A landscape with many valleys, sampled at points; each row gives a point and its height.
A ball rolls from a point to the lowest of its 2 nearest points, and stops where none of them is lower. Distance is the straight distance between rows; heights are no part of it.
Maril (h 38.1): [135 135 144 166 150 151 136 137  92 137 136 162 134 117 125 127  73 202
 126 111]
bol (h 47.6): [136 140 115 150 147 114 100 137 158 101 126 141 106 160  96 113 163 123
 176 163]
lus (h 48.7): [102 123 171 140 154 146 109 112 120 102 164 102 165 126 100 116  85 173
  82 168]
Bor (h 17.7): [137 108  58 134 100 115 107 166 152 135  99 190 137 144 164 108 165  72
  90 118]
kon (h 36.6): [ 89 100 154 160 136 188 111 124 182 147 136  92 146 130 153  84 102 114
 119 139]
metul (h 42.3): [ 64 133 150 142 140 177  97 111 131 143 119 100 141 120 155  93  79 145
 102 122]
nol (h 52.4): [144 174 151 139 135 138 153 113  66  95 164  91 164 147 149 114 140 152
 151 119]
buk (h 28.1): [163 144 202 115 116 146 130 119 135 133 157 141 113  99  81 115  97 202
 146 125]
paz (h 37.5): [125 113 114 134 141 126 148 139  92 180  56 127 119  78 120 120  98 138
 143 100]
rele (h 21.6): [149  96 140 145 109 151 177 134 165 137 176 115  82 145 135 158 127 106
 187 104]
Zur (h 58.6): [139  58  80 162  84 139 140 138 169 139 122 145 109 148  99 119 151  67
 134 186]
muv (h 18.0): [182 151 149 100 133  82 172 129  96 151 123  95 149  97 116 149 166 124
 152 130]
Porig (h 25.6): [ 48 138 158 103 120 177 118  84  99  97 150  89 128 115 123 144  59 163
  56 110]
Dumu (h 40.5): [156 171 160 153 125 150 168 130 105 120 168 160  98 137 134 142 106 193
 187  92]
vit (h 33.8): [ 86 151 108 148 137 168 136  96  57  65 128  75 154 159 143  99 116 140
 135 113]
Puvar (h 19.3): [158 104  74 132 102 129 149 142 145 115 144 143 137 155 170 157 149  77
 118 101]
Bofad (h 63.6): [112 130 161 111 116 172  95 101 103  84 122  97 135 129  87  60 102 176
 122 127]
Tis (h 45.0): [133 137 195 140 114 167 146  94 114 110 184  84 120 122  80 122 110 178
 156 157]
keli (h 23.8): [139  58  98 154  76 186 131 142 192 133 143 145 104 166 154  94 128  79
 131 107]
Tapal (h 51.2): [ 70 162 158 110 161 102  91 100  53 146 102  97 171 129 137 109 110 157
  80 164]
Dized (h 22.7): [133 103 164 144 139 146 140 115 142 133 151 139 101 100  70 160  64 193
 120 125]
fol (h 67.9): [131 109 122 106  83 107 107 167 195 187 122 192 115  92 140 123 170  80
  93 142]
Luziz (h 60.5): [143 113 125  78  99 108  89 137 183 130 137 152 171 146 161 102 155  77
  51 151]
tulu (h 21.5): [144 131 149 116 110 132 122 130 162 149 112 112 103 109 101  99 167 109
 180 152]
guz (h 55.3): [119 130  61 112 136  79 138 148 112 156  67 153 115 109 150 166 153  91
 118  96]
kevep (h 52.0): [112 146 137  90 145 114  97 111 111  91 135 111 160 139 135 129 110 143
  82 119]
Lazi (h 8.8): [171 108  84 125 123 112 133 131 125  74 126 131 127 177 106 110 169 103
 160 137]
kiref (h 40.8): [151 134  98 132 138 125 157 130  60 114  84 116 144 132 134 100 123 148
 149  75]
sazu (h 13.5): [172  98 123 123 134  97 138 175 155 166 133 169 156 100 144 150 141 102
  96 128]
gubi (h 26.7): [103 143 171  95 103 158 131  90 177 146 160  60 133 107 161 147 133  94
 127 131]
Bidu (h 4.3): [115 120 120 156 130 132 151 101 162 103 168 111  56 163  99 192 124 127
 188 128]
malin (h 9.7): [168  84 103 152 133 124 163 140 129  90 148 126 108 177  94 123 141 111
 189 153]
mub (h 45.1): [112 114  94 194 163 144 150 126  87  94 128 132 104 155 102 145  90 164
 169 133]
kefu (h 26.3): [133  85  99 144 115 177 116 150 160 121 122 132 146 152 171  83 126  90
 118  99]
nefip (h 4.8): [198 103  97 111 111 100 181 151 144 117 113 179  98 130 117 146 146 103
 160 105]
kagik (h 40.0): [ 93 104 123 183 139 170 141 116 135 136 140  87 103 134 125 142  98 127
 169 131]
Fedid (h 40.3): [124 143 159 131 142 124 126 158 138 196 130 149 127  76 172 154 100 146
 119  94]
gukun (h 57.8): [122 108 111  70 120 118  74 128 133 110  79 147 119 124 125 105 106 132
  87  78]
lideg (h 8.5): [158 109  79 114  85  94 184 132 130 156 101 141 105 111 116 165 178  62
 150 146]
kam (h 57.6): [143 121 169 107 128 162 148 122  82  97 163  89 193 111 137 100  89 160
  78 100]
Mugut (h 10.1): [ 95 125 197 141 118 184 131  93 176 141 190 100 108 114 116 147  79 169
 101 102]
nesal (h 66.2): [109 190 144  99 113 133  96  99  99 113 105  97 118 131 137  86 150 147
 159 107]
Poga (h 63.7): [ 96 184 147  87 124 121  76  93 155 102 126  96 112 144 130 114 156 122
 139 140]
mobo (h 12.5): [145  94  72 149 113 101 130 152 178 131 115 197  89 143 100 154 152  92
 131 158]
Zema (h 18.3): [ 96 102 118 102 131 105 101 137 144 184  94 119 135  87 145 150 126  87
  89 141]
nulek (h 39.2): [131 142 134 159 144 154 114 140 125 109 135 146 124 145 137 100 106 166
 150  97]
mubil (h 41.2): [ 82 131 147 203 146 184 128 114 120 136 148 107 115 143 125 111  92 169
 159 148]
sape (h 55.5): [146  94  98 142 134 137 132 146 117 126  61 129 117 131  91  63 138 120
 175 127]
Vabeb (h 54.7): [132 131  78  82  97  67 133 136 120 165  88 141 135 111 153 159 189  66
  91 120]
suni (h 53.5): [123 152 100  75 143  73  96 114  94  99  96 112 151 144 134 140 149 119
  87 113]
vano (h 54.0): [ 91 103 144 103 163  97  76 134 101 157  76 109 178 122 132  90 107 124
  63 146]
voseg (h 39.1): [116 163 158 143 144 139 131 136 141 151 165 125 146 114 187 153 112 139
 121 104]
sima (h 32.0): [113  94 148 126 100 197 132 112 186 116 158  78 140 150 160  92 122  89
 121 114]
Vonu (h 56.3): [100  97 112 109 146 141  87 126 125 117  85  96 179 140 143  66 117 104
  75 135]
bod (h 27.6): [136  91 119 115  86 142 138 120 157 158 110  93 115 106 115 122 158  73
 147 156]
tomon (h 61.8): [129 157 147 200 166 132 153 133 117 122 186 140 120 151 129 169 113 175
 166 146]
pode (h 56.2): [144  87  90 134 100 135 144 129 130 117  83 114  92 153  89  77 168  81
 198 156]
Nor (h 16.1): [136 112  89 151 113 137 108 162 188 124 143 178 145 163 176 112 161  75
  95 134]
Volo (h 20.6): [123 183 134 136 129 133 133 108  38 143  94 116 144 125 138  91 132 182
 146 116]
fam (h 18.1): [130 128 171 152 113 178 163 118 156 135 186 125  78 133 133 151  92 164
 166  67]
vumek (h 63.3): [137 135 179  83 110 145 102 118 133 130 132 120 129  94 120 106  94 168
 107  91]
Rige (h 32.9): [133 126 149 141 120 177 157 129  51 113 148 159 141 106 112 130  61 217
  86  97]
Lev (h 41.8): [132 121 109 161 157 135 164 127  67 100 150 129 150 118 119 178  70 172
 105 108]
san (h 48.2): [168  78 159 158 142 149 141 137 151 106 172 105 150 141  86 113 116 140
 140 160]
Filez (h 47.1): [121  99 175 157 139 165 138 106 146 107 185  71 150 134  89 127  97 148
 119 166]
Rabim (h 42.1): [113 157 188 143 108 189 142  95  93  94 191 122 114 130  83 123  97 211
 116 141]
rufig (h 47.4): [ 68 161 164 136 143 154 101 117  81 176 113 119 161 112 178  99  88 165
  92 132]
fefa (h 41.1): [171 175 159 130 137  93 157 159 136 158 146 149 123  99 148 155 167 127
 175 117]
Keb (h 69.6): [131 181 158  89  94 152 140  95  79 116 127  82 128 116 148 103 135 154
 158  76]
tul (h 62.8): [ 91 167 149 159 134 177 136 107 127  96 181 105 128 157 162 130 109 151
 143 106]
siko (h 40.2): [141 134 106 128 140 133 122 134 112  95 123 123 144 147 147 113 131 127
 136  93]
giz (h 14.6): [140 122 151 128 158  88 105 163 174 162 155 150 159 114 148 157 139 108
  82 167]
fomez (h 29.5): [130 115 154 103 102 159 118 107 201 118 172 100 134 142 150 130 131  95
 101 126]
Lopa (h 5.6): [167 140 106 111 147  97 145 134 122 107  65 177  85 126  86 105 128 147
 178 106]
kesa (h 13.7): [151 117  60 117  31 120 145 123 135 122 121 150 116 160 151 115 186  40
 128 132]
Putid (h 27.5): [102 172 134 154 167 132  89 128 117  97 126 113 162 168 143  73 147 141
 139 158]
nufun (h 60.0): [ 60 184 189 106 156 106  79 111  86 154 140 158 153 138 169 143  91 181
  72 151]
Vab (h 45.3): [106 158 109 171 159 132 128 112  85  80 144 113 126 163 121 141 122 158
 160 146]
gimil (h 10.2): [128 178 121 138 176  88  93 136 102  95 131 147 145 152 128 132 137 162
 125 137]
Rit (h 42.9): [145 132 111 134 142  92 155 156  91 170  66 117 146 103 128  98 169 112
 142 118]
mivak (h 4.7): [153 131  81 130 145  93 175 151 125 127  58 190  78 121 112 118 157 105
 188 114]
mev (h 29.3): [139  96  95 121 119 139 117 159 136 154  85 138 152 117 165  89 141  93
 103  92]
doli (h 27.4): [ 57 143 162 116 124 158  85  87 180 146 127  76 110 121 131 122 119 117
 124 159]
Tesa (h 44.5): [154  73  84 172 157 134 141 161 134 111 130 157 137 148 128 139 107 124
 125 113]
mivor (h 54.4): [172  87 101 121 103 129 127 154 140 130  84 141 140 135 106  58 171  93
 141 137]
porif (h 12.1): [176 137 105 113 150  81 104 151 116  92 113 145 169 156 120  97 171 127
 110 131]
mado (h 67.7): [113 148 174 146 100 191 140 100 101 135 136 112  90 117 108  98  96 195
 178 121]
zibi (h 55.0): [116 141 136  89 158  63  91 144 115 153 115 152 145 114 151 172 121 124
  79 117]
Sokot (h 75.0): [149 164 184  69 122  96 122 125  76 164 121 126 151  86 139 130 108 177
  99  92]
pugo (h 0.9): [ 69 155 179 146 127 184 104  98 143 125 166 131 108 129 122 116  78 196
  98 119]
Fuf (h 62.3): [ 93 187 154 143 130 149 110 102 160 106 178 134  93 148 153 155 116 162
 141  92]
Tedaz (h 60.6): [ 76 195 183  94 154 110  73 102 130 116 154 137 142 147 152 131 110 167
  90 144]
Kem (h 24.4): [133 133 136 140 157 114  99 151 139 132 123 124 164 133 131  88 157 117
 128 164]
Lafa (h 13.4): [143  81 125  95 136  93  86 149 133 157  72 133 155 110  94  84 135 113
  80 155]
bipof (h 10.3): [170 145  89  98 136  79 123 128 114  86  94 144 124 153 101 127 170 123
 147 121]
Dorob (h 30.7): [ 74 176 133 146 146 159  99  98  82 101 119 103 146 152 145  88 120 160
 133 145]
roved (h 20.1): [163 109 129 127 131 116 179 127 141 136 133 137  96 103 106 187 103 131
 161 113]
Maso (h 47.0): [ 64 199 161 101 130 140 117  72  36 126 121  85 162 135 152 107 124 170
  92 160]
fid (h 60.8): [136 116 114  73 128 116 108 125 155  94 148 125 190 154 175 133 128  89
  41 122]
poz (h 61.4): [157 130 143 138 151 129 147 132 150  89 207 122 164 151 156 174 121 132
 104 116]
Zoz (h 66.0): [140 138 159 131 110 178 135 108  71 102 120 125 121 124  79  65  99 204
 160 125]
logu (h 65.9): [143  85 139 105  88 151 126 120 200 160 135 125  91 101 118 151 116 105
 122 116]
sosi (h 66.7): [124  75 106 131  94 147 110 131 211 154 136 156 104 127 138 151 115  94
  83 119]
tuzod (h 52.7): [ 93 137 162 136 178  99  78 135  86 160 106 129 173 124 124 101 104 163
  88 179]
Duduk (h 21.7): [121 107 118 157 130 145 147 130 177 146 161 128 102 127 149 195 106 112
 129 101]
rodu (h 19.1): [133 110  51 149 112  88 139 181 147 148  89 221 120 123 135 123 182  75
 118 137]
Dimup (h 39.0): [ 62 106 107 139 165 124  98 110 145 139 126 106 132 120 143 186  80 118
  71 141]
ferul (h 16.2): [173  80  70 144  29 132 169 145 148 127 154 176 110 176 144 116 152  49
 135 138]
tikob (h 61.7): [137 123 152 187 160 142 152 136 165 104 217 124 128 173 136 164 118 142
 145 130]
napu (h 46.3): [119 153 129 137 138 132 109 104 120  79 134  96 116 163  97 107 146 142
 176 154]
Leso (h 38.8): [140 110  94 131 129 140 167 131  94 127  68 131  97 117 119 118 100 131
 175  76]
gara (h 54.6): [130 121 104  59 122  55  89 130 136 137 103 159 129 126 135 176 144  98
  68 122]
Zopa (h 36.8): [ 91 159 125 145 138 138 123  99 114  92 155 149  80 136  97 185  77 197
 116 101]
Gage (h 64.4): [139 124 152 140 133 165 127 127  86  48 162 133 140 148  76  90  89 196
 113 117]
zorus (h 73.3): [118 150 140  94 134 123  87 127 103 113 104 170 109 119 119 119  79 194
 106  74]
Movi (h 14.7): [108 120  86 152 159 111  84 156 165 115 120 160 163 166 162 110 154  87
  86 163]
Ket (h 40.6): [153 136 139 145 137 116 163 180 117 187  88 149 131  85 142  82 172 114
 174 108]
loku (h 14.1): [133 104  98 147 149 101 124 151 154 146 111 155 116 118 113 163 131 108
 125 152]
fesit (h 33.9): [168  48 126 136 103 165 186 138 117 133 149  73 140 140 129 107 129  83
 168 134]
tuv (h 43.0): [149  91 105 165 154 138 175 141  81 127 120 122 145 115 123 152  81 145
 141 100]
kizat (h 44.8): [111  79  71 183 152 151 140 135 127  98 117 129 103 159 116 150  91 123
 152 115]
nodi (h 20.0): [144 132  95 137 128 114 156 149 138 138 159 126 163 134 203 181 160  67
 108 116]
kime (h 65.3): [130 167 167 119 137 145 103 120  87  70 160 147 155 144 108  92 104 206
  95 124]
vubef (h 12.2): [181 102 144 108 152  82 119 174 150 165 102 187 138  88 108 126 117 140
 101 124]
Bib (h 69.0): [142 141  90 128  88 114 135 148 175 130 133 179  85 144 145 141 193  75
 167 132]
bodun (h 64.8): [108 120  73 156  67  98 133 155 172 161 135 204 110 119 124 132 201  60
 123 189]
tetu (h 28.0): [151 183 151 132 127 116 166 121  54 177 105 129 133  91 138 127 126 183
 157 114]
domo (h 38.5): [129 125 145 160 123 157 153 158 136 180 112 119 108 102 150  94 150 110
 202 115]
nesov (h 20.5): [137 126 102 155 135 115 174 131 133 131 171  97 139 137 170 201 160  72
 153 144]
Rarug (h 40.1): [ 87 176 136 108 135 144 132  86  43  91 120  60 182 142 149  95 127 147
  97 127]
lokuf (h 22.4): [ 89 131 158  95 123 128 114 109 147 179 123  73 143  88 161 151 119  97
 101 140]
dunen (h 66.3): [109 199 176  94 136 145 108 110 114  60 185 136 157 158 148 111 111 178
  83 107]
gigut (h 61.2): [142 115 139  97 128 131 132 124 162 103 182 115 170 129 167 172 112 111
  62 107]
rebu (h 2.8): [185 107 106 115 110  99 178 159 140 143  80 184 101 114 102  93 179  93
 167 129]
Riv (h 35.8): [114 144 132  83 113 125 107 140 163 157 125 123 157 120 203 118 157  72
  87 112]
Pigo (h 29.1): [150  97 106 138  75 142 170 164 143 170 124 130 129 120 158  88 196  53
 163 137]
gulu (h 32.3): [151 156 137 161 154 119 179 129  54 166 134 136 150  97 139 169  96 184
 141 127]
daf (h 7.1): [185 123 131 121 159  96 136 147 109 112  95 168 130 119  78 105 114 169
 146 124]
Guf (h 11.9): [122 166 137 139 162  92 104 116 142 101 161 126 124 144 109 176 138 146
 136 164]
vetu (h 15.5): [108 124 179 139 108 189 138 105 194 136 191  96 100 135 152 136 106 133
 137  82]
midob (h 59.0): [116 110 158  51 134  87  64 128 126 133 102 145 141 119 125 128  99 140
  59 107]
Nad (h 34.8): [162  78 111 124 114 107 211 142 129 177  71 136  98  81  90 120 159  80
 174 154]
Bokiv (h 57.3): [125  73  96 161 121 146 116 137 168 124 100 135  94 153  80  90 146  96
 172 175]
gebu (h 69.9): [132 121 132 161 131 166 109 149 161 105 140 128 123 169 150  63 150 115
 173 122]
dur (h 60.2): [143  96 118 122  79 140 117 128 204 138 161 143 160 151 151 115 150  62
  67 177]
Nes (h 49.1): [197  92 139 128 131 120 156 143 127 113 146 112 154 130 101 122 137 122
 147 144]
Kone (h 53.9): [143 193 146 138 142 125 145 108  39  93 164 128 163 144 126 132 132 198
 129 143]
Boza (h 59.3): [ 76 172 186  82 160  86 103 107  89 148 144 109 175 126 168 163 101 142
  64 148]
zamu (h 34.7): [101 166 129 152 142 126 153 101  59 155 134 127 120 100 133 199  89 184
 127 138]
fal (h 40.7): [ 98 107 105 172 172 124 132 129 109 134 139 119 144 114 134 190  68 146
  92 129]
pemas (h 10.5): [183  68 109 166 156 114 184 158 135 121 129 155 111 145  83 134 120 117
 177 162]
nak (h 40.9): [189 148 161 134 134 123 175 155 130 144 153 162 117 106 139 146 115 159
 175  84]
ziti (h 63.8): [109 130 103 133  86 112  95 138 209 147 144 175 102 142 132 139 182  73
 107 180]
getuf (h 36.1): [138  85 103 144 140 119 185 146 118 181  71 132 109  75 111 145 112 102
 158 126]
Lilid (h 12.0): [142 136 117 102 130 110 134  98 127  71 168  79 153 159 123 168 155 101
 123 149]
fufa (h 56.6): [129 104  96  94 108 128  89 122 161 121  71 150  88 121  97 105 124 118
 131 106]
Gib (h 9.0): [180  87 128 132 165  91 124 155 128 134 100 148 152 113  63 111 120 145
 118 167]
zuzir (h 6.2): [173 110  82  99  89 107 173 119 125 108 116 127  92 148 115 149 168  80
 177 121]
rikab (h 56.7): [126 116 137 116 124 129 133  95 134 121 127  75 110 117  81 151 129 124
 162 161]
Nisel (h 61.3): [125 138 148  65 123 102  76 122 155 122 111 118 158 136 143  88 157 104
  85 143]
Dudut (h 59.9): [100 128 180  58 125 102  73 126 165 165 124 133 131 107 155 142 110 115
  73 122]
morez (h 37.0): [126  96 117 168 125 176 158 149 107 142 108 110 109 139 151  80 116 117
 201  93]
Batup (h 22.3): [170 161 182  87 132  82 122 138 129 164 133 119 145  89 118 124 161 137
 135 143]
suf (h 33.0): [142 123 109  81  82 129 123 140 143 160  94 123 146 110 184  98 168  72
 103  83]
gori (h 58.4): [114 161 167 109 148  95 128 109  78 159 144 101 159  93 141 175 106 159
  96 142]
Gom (h 21.0): [151 117 120 143 111 126 170 142 170 149 176 131 106 127 161 195 150  84
 153 120]
Fetis (h 35.7): [146  74 134 144 112 182 165 136 108 115 136  85 128 134 130  89 103 123
 170  94]
fozop (h 20.2): [121 143  85 121 143  58 106 178 141 155  87 198 127 117 132 127 196  92
 112 144]
bibi (h 73.0): [120 172 160 102  93 170 157  87  63  80 165  81 126 121 131 135 112 165
 134  87]
rizam (h 21.1): [153  92 130 152 153 127 184 122 116 123 130 141 101 101  77 183  62 169
 143 120]
mirup (h 15.8): [ 96 132 123 147 159 103 103 152 150 171 119 133 137 106 147 152 140 102
 116 161]
rovi (h 61.1): [100 135 195  68 117 129  95 108 131 161 133 102 140  89 147 135  84 149
  82 109]
Rel (h 52.5): [159 107 102 100  59 132 102 136 171 128 108 155 127 143 118  65 183  72
 118 149]
Dodiz (h 47.9): [ 96 143  99  89 115  98  96 122 130 158  64 114 109 109 132 117 174  87
 131 124]
fil (h 33.1): [163 109 133 151 146 103 182 159 129 165  93 147 111  95  89 116 154 109
 192 161]
Vapiv (h 51.3): [ 85 155 135 123 154 109  96 134  78 172  82 120 159 113 176 104 112 140
  95 107]
mup (h 48.1): [121 137 146 108 112 174 140 117  52  97 137 117 157 110 138 106  79 182
  81  69]
Linof (h 11.2): [165  90  87 154 148 103 159 144 161 105 121 185  82 150  91 167 117 120
 164 138]
Mepam (h 21.4): [131  98 124 152 152 148  91 149 141 117 102 131 152 141 113  62 120 136
 125 141]
Gelu (h 73.9): [112 176 169  87 136  98  90 116  87 144 119 154 125 110 135 140  97 188
 102 110]
pagok (h 23.3): [ 92  87 113 158 133 158 126 111 183 142 135 121  79 120 110 178  80 130
 119 105]
bof (h 54.3): [136 127  68  87 125  67 115 126 112 123 103 128 157 144 156 164 166  77
  65 124]
Kisu (h 45.5): [114 119  93 124 117 114 142 143 116 170  54 113 107  97 120  99 174  88
 161 125]
Saka (h 7.0): [108 104  95 130 109 125 111 110 191 129 136 127  88 142 111 174 142  90
 123 163]
tuni (h 62.9): [120 149 139 114 121 114  93 138 200 146 150 145 118 128 154 139 169  94
 121 148]
sipi (h 50.2): [113 120  89  93  81 110  95 127 157 150  86 137 121 123 135  98 182  65
 103 150]
bisef (h 63.4): [111 158 130 151 134 163 147 117  80  62 176 124 136 152 140 144  96 172
 120  91]
Supi (h 13.9): [154 165 138  99 128  91 136 111 121 111 146  96 128 124 120 163 169 117
 158 141]
sulub (h 62.7): [105 149 158 170 140 132 107 141 200 159 155 135  90 127 125 134 161 120
 175 160]
kigaz (h 19.0): [147 126 133  83 127 103 123 102  92 111  79  98 122 110  68 110 126 155
 139 126]
zula (h 8.7): [161 153 131 163 171 107 124 144 103  96 137 168 132 149  98 119 121 184
 161 142]
puvo (h 54.5): [111 145 124 169 168 105 134 107  79 134 128 100 138 117  94 170 110 157
 146 186]
Doni (h 12.4): [158 149 150  80 102 126 137 100 114 115 100  92 103 113  92 102 148 139
 184 112]
nemaz (h 2.2): [113 122  98 149 134 108 142 107 159 122 130 117  70 139  94 193 145 101
 180 166]
ratom (h 55.7): [112 166 131 123 146 120 136  99  33  75 150 101 168 137 108 146 107 180
  84 140]
Limog (h 44.0): [169  82  97 150 166 118 146 165 103 121  99 156 165 122 121 123  92 146
 104 102]
moti (h 15.9): [ 69 114 110 128 120 145  84  95 189 127 119  93 100 142 123 135 135  89
 120 167]
lono (h 72.1): [134 138 132 100 149 105  98 145  73 134  83 156 155 118 140  93  97 174
  85  75]
dopab (h 35.2): [ 68 113 120 103 140 137 116  92 105 111 126  81 138 110 129 176  70 133
  68 111]
kezu (h 10.8): [151 107 119 102 155  61 109 161 127 160  76 166 137 101  90 122 145 123
 103 152]
Meki (h 25.5): [135 118  95 125  74 108 142 166 146 171 105 165 139 110 147  78 221  57
 121 145]
dut (h 64.0): [124 137 137 101 133 133 129 122  49 126  99  99 178 111 143  92 100 164
  80  80]
sube (h 41.5): [146 111  99 121 125 121 140 129 112 125 107  98 146 130 134 126 152  92
 136 122]
vimu (h 59.8): [103 125 154  96 127 155  87 103 133 101 111  79 156 133 118  61 123 127
 106 140]
buke (h 68.4): [162 109 111  89  72  84 119 139 189 161 129 192 101 105 106 161 158  86
  93 159]
geb (h 58.5): [137 113 110 101 118  97 127 104 130 133  85  94 108 113  67 130 166  97
 154 178]
nuvag (h 61.6): [ 82 209 163 115 128 145  80 104 135 111 148 139 109 146 161 115 121 172
 131 103]
sak (h 55.6): [129 122  60 138 165  90 133 153 116 130  65 180 106 122 124 158 117 122
 131 100]
fuvul (h 50.3): [138 105 149 115 154 125 102 132 116 107 134 112 175 126 106 103 104 150
  78 143]
semut (h 56.0): [141 110 119 129 127 131 124 143 168 142  90 160  84 112 101 118 120 128
 165 113]
namap (h 52.6): [135 114 162 119 129 175 162 113 108  85 177  55 192 135 145 103 113 119
 104 129]
lipu (h 10.7): [112 156 144 139 139 138  96 134  76 162  72 127 145 117 135  48 127 171
 138 121]
lalut (h 13.6): [164 104  84 149 150 103 101 168 143 104 114 167 164 165 125  92 167 102
 108 155]
tino (h 63.9): [149 107 137 144 138 157 144 133 114  64 175 116 148 154 114 121 103 153
 130 106]
Buri (h 11.3): [147 128  47 128  82  89 130 127 136 104 118 158 122 169 132 140 195  60
 125 157]
Fazi (h 55.9): [121 126 100 154 157 119 129 139 135 131  94 167  84 118 110 154  91 156
 155 109]
kar (h 65.0): [141 127 160  97 104 146 129 113 155 140 133 105 108  97 122 136 115 133
 148 101]
Tizi (h 17.0): [161 122 135 114 109 135 161 124 131 125 103 117  79 129  99 100 145 117
 217 120]
vugos (h 47.8): [ 82 153 124 113 140 133 128 112  88 158 102  73 164 107 188 131 118 107
 104 104]
zolek (h 7.3): [ 97 122 135 129 116 149 128  83 177 109 168  86  81 138 110 187 119 117
 138 121]
zame (h 39.9): [ 88 169 160 173 135 187 132 101  79  78 189 144 128 160 104 124 103 217
  96 160]
Rulol (h 62.0): [100 168 157 190 159 136 119 127 171 147 178 134 102 144 142 162 128 150
 160 143]
vevot (h 30.0): [176 155 170 118 133 115 150 121 131 124 132 162  87 110  79 140 107 188
 177 126]
lilir (h 40.4): [146 192 164 141 145 110 114 146 157 133 165 164 106 129 145 149 146 161
 167 115]
Mobot (h 10.6): [114 106 123 119 120 139 133  84 160  87 172  70 132 149 112 174 128  97
 109 158]
Lefet (h 31.4): [171 146 155 145 152  98 167 134 120 145 122 145 106 105  79 136 131 154
 194 158]
rad (h 31.6): [168  52 118 127  75 147 177 126 144 160 140  85 136 118 114 128 151  58
 142 169]
kega (h 37.9): [145  84  85 142 116 150 182 151 101 145  84 119 110 126 149 107 131  92
 184  82]
sekov (h 35.9): [ 89 175 109 151 144 127 136  96  81 100 149 119 108 133 135 202  96 168
 131 115]
sirot (h 55.4): [104 122 138 151 147 135 140  89 106 105 156  75 121 125  75 173 101 152
 139 174]
feg (h 59.6): [130  85  90 151  95 131 124 141 168 148 131 135 152 137 142 116 167  55
  99 183]
Rata (h 69.3): [138 142 114 134 107 141 105 147 184 113 139 156  98 162 151  99 184  93
 172 121]
Zud (h 37.6): [113 164 141 118 134 141 118 129 153 125 148 108 156 137 192 123 143 103
 121 108]
Tupu (h 57.2): [136 164 128 113 155  86 140 110  65 104 148 100 160 121 126 179 123 155
 105 131]
puvib (h 25.3): [155 148 203 112 128 123 104 141 162 166 144 136 122  87 108 109 125 163
 147 141]
rumum (h 67.4): [103  86  93 132 108 132 100 158 192 182  92 179  99 100 140 136 128  88
  98 125]
vof (h 50.1): [170 116 159 145 139 134 164 138 117 133 175  92 164 116 140 147 123 126
 142 133]
rig (h 63.5): [119 141 138 168 132 138 132 164 194 172 138 171  74 112 142 139 148 118
 181 112]
fus (h 19.2): [136 107 139 137 117 156 176 113 153 129 148 133  62 118 111 179  79 152
 171  75]
tati (h 38.2): [ 96 173 144 134 132 149 117 104  77  81 169 164 108 138  97 156  86 222
  87 127]
vaka (h 53.6): [ 88 131 122 156 182  95  90 119 101 135 110 103 157 130 105 134 118 136
 109 195]
dok (h 22.2): [148  81  99 150  91 158 158 143 179 121 167 150  86 173 156 143 136  85
 158  94]
Pibi (h 26.1): [126 118 152 144 120 170 163 107  80 111 149 139 105 102  71 149  55 211
 112 117]
kipon (h 62.2): [118 172 138  90 139  85  83 131 149 131 127 127 135 132 152 129 171 106
 118 143]
Fof (h 68.7): [170 144 102  95  83  82 135 145 167 140 138 180 113 124 135 160 194  79
 127 138]
Kud (h 12.3): [ 54 168 188 116 103 204 123  87 109  97 179 120 114 130 121 119  75 193
  60 114]
pida (h 43.4): [109 118  99 135 136 138 144 119 119 136 129  83 152 121 177 163 120  89
 115 111]
Vagon (h 17.9): [158  59  50 145  71 147 147 137 145 108 132 151 132 174 145 121 132  62
 108 124]
datop (h 51.1): [129 133 152 153 137 158 162 119 106 107 179  67 168 150 163 123 133 113
 155 136]
guki (h 36.0): [ 73 119 145 153 123 174 106 104 164 156 117  80  90 112 120 116 113 123
 164 142]
potaf (h 55.8): [112 156 137  98 159  60  86 169 117 170  91 159 154 117 164 120 169 108
  93 121]
lida (h 39.8): [134 170 139 158 135 141 137 138 127 123 149 139 106 145 156 128 138 142
 188 100]
vog (h 17.6): [113 106 126 136 136 153  98 133 111 143  71 121 129 110 107  63  96 157
 133 117]
Mov (h 10.0): [139 109  39 130 121 106 115 127 128  79 102 146 128 178 128 141 157  85
 120 132]
niten (h 14.5): [ 86 177 161 128 155 103  84  95 115 118 143 110 118 130  97 155 116 172
 126 183]
nar (h 22.0): [130 140  81 115 115  83 112 165 127 147  75 162 141 134 145  81 220  79
 113 129]

For each start below, name the point where the ball stops.
paz: nemaz
voseg: Lazi
Keb: Doni
Vonu: lipu
tomon: Doni
napu: pugo
Vapiv: Lazi
ziti: Doni
sipi: Doni
rikab: lipu

Call two points neighbours if one is among the 2 nearest of the other. Go from one point of each pair to the other, from neighbour to neighbour, staying as low as possible. Name the highest point that can't be avoided.
kezu and nemaz: pagok
rebu and pugo: kiref
kezu and Lazi: mirup
